A landscape with many valleys, sampled at points; each row gives a point and its height.
A ball rolls from a point to the lowest of its 2 nearest points, and stops where none of them is lower. Distance is the straight distance between rows; heights are no part of it.
q_819: 111 107  79 109 105  83  83  86  85  79  99  72 111  87  77 106 115 102  71  81 116  90 109  75 101 100 125  92  height 437
q_748: 123 112 104 102 116  80 108 124 100  91  79  97  58 111  93 116 100  88 105  78  91 116  81 105 102  82  93  45  height 143
q_724:  95 127 110 139 101  95 109 121 111  93 101 103 110 112  62 125  88  79  63  95 107 105  94  90 101 112 118  69  height 353
q_242:  85 107 110 125  85 108  90  90  93 107 107 110 135 100  80  90 111  90  77 117 123  86 114  95  99 116 108 123  height 571
q_599:  60 113 130 123 104 133 140  97 147 112 107 124 111 107 133 135  64  90 100 147  64 100 111 112  92 113  90 107  height 516
q_873: 114  82 100  93 129  90 112  78 125 106 103 103  53  82 153 128 118 116 138 114  71 109 102 107 102  94  80  82  height 547
q_133: 116  92  84  74 126  75 113 110  99  98 109  77  86  94  90  94  88  92 115  64  94 104  94 112 116  87 113  77  height 382
q_798:  98  76  70  66 128  78 121  79 117 124 143  71  84  60 132  95 102 102 121  75  87 100 122 120 110  98 111 100  height 360
q_572: 112  88  86 103  78  86  83  71  91 110 102  92  60  78 114  91 138 109 105  90  84  87 118  94  79 105  66 105  height 648
q_363:  88 101  75 101 108  81  94  89 108 113 103  58  74  81  78 110 113  85  59  55  95  82 119  93  79 102  98  73  height 617
q_29:  85  68  78  72  74 109 100  87 117 120 124  95  83  81 128  78 113 113 108  84  89  90 118 118  87 110  85 135  height 260
q_547:  92 109 135 115  75 116 102 155 119  68  76 127  94 106 111 121  72 112 121 129  81 121  92 109  79  90  90  85  height 324
q_960: 112  98 113 121 105 101  84  66  77  83  94 106 115 105 104  99 129 111 100 140 119  99 110  79 103 102  96 115  height 667
q_368: 108 118 118 115 138 103 106  63  74 120 105 110 133 125  88 105 105  90  93 139 131 102  89  91 120 117 104 114  height 641
q_999:  75  98 118 105  77 118 108 150 116 108 101 109  99 103  88 101  73  85  91  92  92 106  99 126  90 103 100  91  height 488
q_280:  76 116  87 113  59 102  74  84  49 103 115  72 116 101  79  82 122  88  60 107 114  86 113  73  92 105  98 120  height 538
q_704: 125  97 101  97 179  82 110  69 113 116 107  94 110 110 110 117  99 101 107 102  89 113  69  87 129 103 102  65  height 427
q_741:  73 111 121 112  67 119 118 137 121 111  96 132 106 124  77 104  78  81  96  98 108  99  91 127  92 117  95 120  height 457
q_575: 114  95  80  80  99  75  95 120  90  85  99  60  90  84  80 106  91  97  98  58  95 106 103  97 107  77 123  77  height 414
q_257: 103  68  69  58  82  85  99 120 103 120 123  55  84  49 115  87  90 109 120  70  81 107 121 118 103  79 107 111  height 259
q_72: 103 114  92  98  93  87  95  67  50 114 101  81  66 110  96  79 139  80  92  97 112  85 121  90  89  92  79 104  height 493
q_119: 123 118 109 117  93  96  96 127  92  62  83 125 108 128  84 109  88 102 105 101 113 117  68  94 114  96 114  91  height 289
q_240: 107 114 101 137 103  93  89  85 110  99  87  97  76  95  83 119 126  91  62 100  96  88 116  76  71 107  83  66  height 582
q_39:  81 126 126 135 111 107 124 125 121 106 107 115 127 120  71 115  70  71  87 105  93 111  80 112 112 115 105  83  height 389
q_504:  71  79 103 112  67 123  94  95 129 107 111 119  85  92 135  98 112 122  98 119  80  87 120  99  71 113  74 124  height 290
q_59: 116  83  99  98 157  97 112  43  96 131 116  95 111  94 110  99 121 108  92 117 108  90 118  94 105 120  97 106  height 369
q_600:  81  93 106 132  46 113  77 100 107  93  94 117 123  93 100  91 113 115  87 125  95  88 113  86  75 118  82 129  height 73
q_185: 106 118 102  65 113 107 117  92  88 118  86 130  78 140 102  80  91  84 126  88 119  94  70 129 110  98  85 123  height 230
q_461: 104 111  74  67 137  80 127  86  94 115 124  88 125 119  78  64  83  90 101  63 124  88  88 107 122  97 126 111  height 30
q_590:  90  59  80  64  50 106  93 119 108 122 119  78  79  66 128  82  96 118 114  78  76 105 118 125  93  87  87 125  height 144
q_158:  90  86  88  64  93 114 110  67 112 128 120 111  70  96 125  77 121 103 117  91 107  84 115 134  91 114  75 143  height 329
q_649: 114 132 122 121 122  95 108  92 102 106  81 130  86 126  84 117 105  81  91 118 115  99  76  94 103 109  89  77  height 142
q_445: 132 120  90  97 117  89 101  99  79  73  97 113 121 127  86  90  94  97 109  88 121 108  71  92 128  92 129  99  height 331
q_438:  79  81 107 116 126 112 104 108 110  92 121  84 131  61 121 113  80 106 103 113  78  99 119  95 105 102 122  61  height 349
q_771: 106  79  69  80 127  68 106  73 108 112 124  61 102  67 103  92 112 107 104  71  98  93 124  97 111 100 118 105  height 301
q_875:  93 124  90 120  83  97  93 132  97  85  97  77 109 100  56 120  89  76  46  71 117 102  93  84 100 107 130  84  height 313
q_886:  94  97  67  64 122  78 115  96 102 104 127  62 126  92  75  72  79  97  93  58 116  92 101 100 119  96 139 105  height 151
q_566:  94 117 121 104 147 114 117  72 116 132 101 134 122 130  98 112  83  85 105 120 104 103  73 108 119 124  90 114  height 370
q_528:  75  99 116  87 117 130 113 110 122  85  96 136 112 120 126 112  61 101 144 117  82 120  82 116 112 100  88 120  height 468
q_946:  72 125 137 117 121 129 128 106 135  98  93 123 113 104 139 139  55  94 114 154  56 110  94 105  96  97  84  79  height 534
q_98:  88  95 117  99  52 117  93 165 105 113  82  97  75  99  83 100  80  93  78  77  88 114 105 121  77  85  90  77  height 505
q_631: 115 110 110 128 109  94  88  70  92 103  82 109  68 103  98 109 139 102  84 126 101  90 111  80  77 104  71  74  height 565
q_914: 107  85  59  92  72  82  71  89  80  83 106  58 136  69  89  83 115 126  94  82 114  93 108  76 106  90 126 128  height 138
q_813:  66  99 116 100 111 131 124  93 138 103  97 137  97 118 133 122  73 101 121 133  83 105  98 111 100 109  86 119  height 492
q_45: 116 117 112 110 167  98 108  75 116 124 105 113 120 124  95 119  90  88  92 112  99 108  65  89 120 110  96  79  height 404
q_140:  95  79  98  97  93 108  83  73  92  93 106 110 142  91 113  77 118 121 110 121 119  91 119  96 106 111 108 150  height 694
q_466:  85 122 103 136  71 108  84  85  69  98 112  85 140  97  70  96 116  85  57 121 124  92 114  72 102 114 113 126  height 554
q_465:  81  82  99 111  42 115  72  85 102 104 107 114  93  86 117  80 121 128  97 113  81  85 121  89  65 120  65 130  height 198
q_783: 101 101 103 106  53 107  81 109  83 101  86 112  81 110  92  84 120 100  95  95 108  88 105  98  76 103  76 114  height 633
q_451:  93  69  91  88  77 103  90 132 103  85 101  85 117  83 104  91  93 113 105  90  94 105 106 105 102  93 115 101  height 226
q_339:  73  90 113 139  46 115  88 135 130  86  92 110 117  92 107 107  96 115  88 124  81 100 110  92  70 106  91 108  height 194
q_791:  99  95  75  77  75  89  91 130  93 115  90  48  73  77  70 102  91  96  72  48  89 101 109 104  85  77 104  81  height 447
q_139: 110 122 114 121  60 106  81 113  71  79  80 117  94 120  85  94 118  93  89 118 126  95  98  88  89  94  95 110  height 649
q_143: 112 131  80  97 103  92 100  97  66  90  97  87 106 110  66  95 104  81  72  76 127  88  96  83 106  96 132  97  height 408
q_204: 127  86  96  93 158  89 113  44 114 123 106 104  91  94 130 114 119 118 119 117  94 104 101  97 115 110  93  98  height 405
q_630:  76 117 105 103  94 106 113  90  86 134 115 106 125 119  74  76 104  67  76  99 133  79 110 116 103 120 104 130  height 594
q_505: 102 129 124 108  90 112 102 111 110  89  56 150  73 135  98 117 100  98 120 129 106 104  75 107  86 104  69 110  height 227
q_114:  95 128 118  87  91 118 109  99  89 111  70 149  72 143  97  95  98  82 119 114 121  98  74 120  96 106  70 125  height 135
q_448: 121 110  99  68 109  92 108  79  73 106  91 117  87 124 109  77 115  97 132 101 124  94  88 113 114  93  90 128  height 291
q_393: 124 110 111 124 138  95  97  60  70 100  92 101 112 108  90 115 124 100  82 142 123  99 103  74 106 105 102  87  height 655
q_483: 108  73  94 125  73  92  69 118 109  51  92  85 124  72 106 112 107 133 102 113  87 115 109  69  97  91 116  88  height 140
q_804:  97  93 111 114 150 104 107 102 111  96 113  91 107  61 126 126  84 101 106 118  67 102 109  95 103  92 111  31  height 390
q_620:  84 119 126  98 127 126 118 114 118  99 101 117  90  81 144 125  65 101 122 129  67 102  94 111  93  94  87  51  height 551
q_524: 114 101  80  98  88  83  93  92  93 105  93  82  62  90  91  96 121  95  90  67  92  87 111  97  82  93  86  85  height 634
q_360: 111  85 102 103 117  98  94  63  97  91  95 115 109  97 122  98 122 125 123 125 112  97 104  94 112 107 100 122  height 679
q_341: 133  99  86  75 110  78 109  98  94 101  91 101  70 109 104  92 108 100 131  78 107 100  87 115 110  89  97 103  height 340
q_859:  94 133 103  92 114 100 119  93  81 122 108 121 115 139  76  78  91  67  91  96 132  86  85 116 115 108 110 117  height 613
q_765:  86  97 112  69 107 123 104 126 109  83  94 133 117 134 108  89  57 100 145  94  97 123  64 125 120  93  94 135  height 436
q_879:  77  98 127 130  66 119 100 147 126  70  89 111 118  86 123 117  80 115 110 139  73 105 116  98  76  94  98  92  height 267
q_181:  97  91  98  77  66 104  99 146 103 125  91  72  52  81  89  94  92  90  81  58  80 107 117 123  81  80  87  71  height 476
q_154: 108 110  96  70 160  93 120  59  94 123 122 107 132 118 100  75  97  95 107  91 119  94  85 108 127 108 109 119  height 173
q_22: 124 127  84  98 141  81 107  73  76  90 111  88 131 114  74  95  92  88  84  84 124 100  87  79 125  99 139  90  height 372
q_97: 109  88 107 110 170  87 107  83 115 107 114  82 108  87 114 125  92 101 102 111  77 115  93  89 119  98 110  44  height 420
q_66: 129 100  68  87  49  90  71 110  69  75  84  73 112  88  80  87 106 125  92  77 108 102  97  75 104  76 129 122  height 20
q_276:  96 133 125 112 111 109 114  84  69 112 105 124 130 139  82  94  99  74  95 134 131 102  85 106 123 110 107 130  height 628
q_937: 108  74  84  93  45 102  72 128  93  80  87  89 120  92  89  81 100 127  99  89 103 104  94  94 102  87 112 126  height 136
q_935:  87  95  98 120 113  96 105  96 118 109 101  93  84  93  88 114 110  87  66  90  96  92 118  92  83 110  98  66  height 598
q_403:  79  90  78  92 122  88 105  90 108 111 120  74 132  88  78  88  93  90  70  74 114  89 113  96 108 109 131 101  height 236
q_118:  99  84 100  61  98 107 106 116 103  91 105 117 123 120 104  72  72 110 136  85 108 111  82 125 119  98 113 143  height 398
q_987: 132 110 106  89 146  82 105  48  75 118  93 103  90 112 119 101 132 104 121 124 114 102  94  92 120 100  88 102  height 435
q_890: 115 106 101  88  51 113  91 137  77  87  87 115 115 126  74  81  82 102  95  88 125 104  84 105 109  87 123 134  height 292
q_414: 106 126 117 115 123  92 115 119 113 107  80 118  71 129  87 118  93  76  88  93  99 108  71 101  96 102  82  53  height 57
q_676:  98 122  80  94  62  90  77  87  42 105 100  67  79 103  80  83 131  89  76  86 110  84 115  77  83  86  92 109  height 518
q_117:  96  78  78 111 107  80  77  91 107  88 110  52 110  62  93 116 114 114  76  81  89  94 119  74  93  99 118  79  height 469
q_507: 107 117 119 129  75 102  78  91  56  71  93 107 107 120  95  94 129  99  91 149 125 103 105  73 103  94  97 123  height 661
q_775: 108  74  81  74 114  87 106 104 101 109 129  66  90  38 139 103  90 107 140  85  76 106 125 118 107  84 115  82  height 345
q_655:  84  82  76  62  58 105  95 109  95 125 108  91 117  98  88  52  95 110  93  79 118  87 104 114 100 100 103 151  height 720
q_40:  93 101 113  94 125 103 107 128 106  92 103 104 103  98 104 107  75  92 115  95  87 112  86 114 110  95 103  59  height 271
q_593: 118 102 101 103 115  77  92  54  60 109  98  83  74  98 111  92 144 100 106 116 115  91 117  87 101  95  80 107  height 467
q_761: 105 112 125  99 103 106 103 131 117  78  63 135  70 127 113 125  83 105 128 115  84 121  72 110  92  94  75  83  height 286
q_877: 101  90 110 102  61 115  93 118 114  98  80 122  55 108 112  97 112 110 106  97  85  99 104 112  67  99  63 107  height 612
q_357: 117  82  70  93 100  73  86  73  90  96 108  71 111  69 105  85 125 117 113  83 104  94 120  86 105  95 109 119  height 232
q_41:  90  77  98  83  99 117 116  80 127 101 115 108  51  81 166 125 105 118 140 114  72 106 111 118  91  92  79 102  height 567
q_605:  84  78  85  84  77 107  93 104 105 102 107 103 141  99  99  69  97 109  99  94 118  90 106 110 108 113 117 143  height 709
q_46:  96  66  82 107  96  86  85 103 111  90 108  69  88  54 124 110 116 119 108  88  72 103 122  87  91  91 100  77  height 500
q_74: 129 106 113  87 112  92  97 142  87  74  92  94  82  99  91 108  76  96 120  77  83 124  80 108 111  74 106  50  height 207
q_511: 113 104  89 108  61  97  80 142  89  72  80  80  95  98  67 110  90 103  68  75 107 112  96  82  92  85 120  85  height 263
q_422: 115  85 107 127 115  95  90  73 117  95  88 106  75  88 118 117 132 119  98 128  82  94 113  79  79 103  76  82  height 548
q_925:  95  93  90 100 145  94 110  59 108 137 122  87 115  88  87  94 108  86  65  89 111  79 122 100 101 123 109  97  height 312
q_537:  75 128 129 128 100 120 131 111 123 117 100 128 130 132  71 110  78  74  95 109 103 103  76 125 114 125 100 120  height 419
q_50: 110  74  98 115 118  91  99  82 123  94 103  88  69  67 137 120 125 120 110 113  68 106 117  88  89  95  90  69  height 527
q_303: 117  96 100 125  75  91  81 133 105  51  83  95 110  94  86 116 104 115  90 103 100 115  96  75  96  93 117  75  height 208
q_555:  95  84 107  85  84 119 107 102 126  91  88 125  52 100 139 112 105 119 135 110  83 105 101 116  81  96  70 113  height 589
q_846: 105  95 111 107  62 110  87 147  99  66  87 117 123 113  79 100  80 108  97 103 111 116  84 101 108  96 122 111  height 235
q_369:  82  75 103 103  83 115  91 132 108  82 108  87 127  59 122 103  83 116 110 112  82 101 116  97  97  94 117  76  height 294
q_62:  86 106 113  94 141 108 117 107 121 113 103 126  98 126 107 103  78  83 111  96  92 107  72 120 117 108  90  92  height 325
q_897: 100 100 104  66  72 116 104 133  97 103  95 127 113 137  79  69  66  96 113  78 121  99  80 131 111  97 113 143  height 348

Where does a ball stop that starts at each point below?
q_704 => q_414
q_117 => q_846
q_98 => q_114
q_999 => q_483
q_946 => q_846
q_859 => q_461
q_72 => q_461
q_97 => q_66

Call two points neighbours if one is among the 2 nearest of the other. Go from one point of each pair to the other, from neighbour to neighbour, staying as low as possible. Name the highest point that can't be avoided.
q_590, q_66 => q_798
q_66, q_483 => q_369
q_483, q_414 => q_704
q_114, q_600 => q_547
